Points on a hilly landscape, in no order, each with its height.
A climber steps from a point to the highest of its 4 nearest points, and stops where none of them is higher. Distance is the straight distance between rows; heights are no part of it.
kufu: [162  96 144 199 123  96 139 159 134 103 122 101 185 112  97]  (h 548)
Fen: [ 75 149 161  83 138 177 113 174 151 142 141 133 169 126 163]  (h 458)
tav: [146 124 145  81 112 100 168  93 117 188 109 172  96 112 135]  (h 359)
Muga: [ 88 178  72 107 122  83 144  71  73  82 145 104 100 122 104]  (h 649)
pof: [134 109 173  85 128 148 110 135 148 179 132 167 135 112 146]  (h 232)
Foti: [123 102 120 111 152 160  88 101 139 134 134 158  70 159 147]  (h 174)
bulak: [154 106 133 172 119  91 161 134 101 130 110 110 143 107  87]  (h 570)
Zapu: [138 134 138 142 118  82 187  92  95 139 112 115 108 108  89]  (h 569)
sason: [123 124  93 122 143 176  58 125 136  97 152 126 100 166 140]  (h 71)
buvuz: [151 126 149 166 145 160  92 124 202 122 150 110 117 148 115]  (h 53)
zuro: [ 87 138 155  99 148 163 130 182 110 146 131 132 160 128 165]  (h 555)
fuf: [133 103 127 108 140 137 126  87 117 154 119 163  66 149 140]  (h 287)
Zufu: [121 114  64 184 128 119 101 140 103  61 123 112 138 147 120]  (h 226)
Fumal: [137 120  98 214 143 133  99 135 173  60 141 104 145 154 130]  (h 309)
Sokev: [108 142 132  48 109 113 156 149  94 177 115 176 142 105 169]  (h 440)
lanol: [116 134  98  87 130 125 135  74 102 137 118 151  52 153 141]  (h 600)
mus: [142 133 179 112 117 166  93 135 206 154 149 123 147 122 122]  (h 264)
rara: [ 97 165 129  57 118 105 183 144  78 165 107 148 139 108 162]  (h 656)
Furab: [147 102 116 228 139 123 117 139 164  73 131 111 148 137 120]  (h 527)
burus: [106 148 133  88 131 133 169 167  68 154 110 124 155 115 148]  (h 606)
Fer: [122 140 162 119 136 155 115 177 129 135 141 104 191 115 127]  (h 513)
rep: [ 61 137 116  77 141 128 184 167 115 163 119 195 108 139 216]  (h 210)
rotup: [135 117 157  92 121 127 144 145  90 168 117 142 154 103 127]  (h 546)
rige: [152 110 146 130 120 102 161 118  96 156 114 128 118 104  98]  (h 601)
zam: [114 148 132 115 125 109 178 167  58 139 107  99 169 110 121]  (h 593)
benap: [108 116  62 142 118 114 107 120  83  78 123 113 117 145 109]  (h 344)
Sivop: [130 103  93 179 144 136 107 127 122  87 131 110 113 154 117]  (h 225)
dinu: [137 119 134  63 105  96 154  97 141 186 112 203  81 113 161]  (h 640)
mago: [159 102 154 158 129 114 136 152 116 131 122 108 163 110  97]  (h 563)
Lavez: [120 182 119  83 141  82 177  41 133 148 132 151  57 119 151]  (h 343)
nogu: [131 118  73 108 108 143  55 128  96  90 143 128 127 145 115]  (h 99)
pog: [110 128 166  81 128 156 115 160 128 161 130 144 167 107 150]  (h 417)
nazu: [147 101 123 174 153 148 104 121 147 109 137 115 105 149 121]  (h 103)
fiv: [158 128 177 140 127 154  96 139 189 140 144 112 157 122 111]  (h 327)
zuz: [145  95 116 198 132 112 132 128 124 103 124 113 123 133 101]  (h 514)
Gube: [160  94 156 153 136 138 123 132 135 140 130 125 137 121 109]  (h 446)
rifov: [134 112  58 157 101 117  62 149 112  50 131 123 178 126 123]  (h 639)
mizo: [129 131 145  74 105 109 160 129  98 176 106 156 136 100 140]  (h 498)
tok: [116 176 121 112 136  76 178  43 112 129 134 125  67 114 124]  (h 449)
luvub: [ 98 193 140  99 104 190 118 179 208 130 134  81 165 145 141]  (h 394)
Buki: [128 157 175 112 121 161 101 167 181 134 143  97 184 120 120]  (h 462)
vogu: [155 122 126 244 130 113 126 135 199  60 131 109 178 129 125]  (h 627)
Pegot: [142 157 164 134 121 150 104 170 185 122 147  89 195 121 114]  (h 487)
dem: [132 105 102 150 141 144 107 118 113 110 130 125  90 157 120]  (h 608)
datom: [142 152 144  84 113  81 183  75 117 172 117 150  94 103 133]  (h 638)
rinuk: [137 100 156 126 145 165  86 111 182 152 141 145  92 146 133]  (h 56)
kiku: [155 121 136 198 143 140 104 127 191  98 145 107 132 145 113]  (h 242)
nila: [111 135  77 116 124 119 132  97  78 108 122 123  72 146 115]  (h 379)
Fari: [116 124  83 160 121 100 156  96  86  97 115 109  87 140 101]  (h 497)

For each start below, name the point where the climber stops.
kufu: rige
zuz: rige
benap: dem
Fen: rara
kiku: vogu
Gube: rige
pog: rara
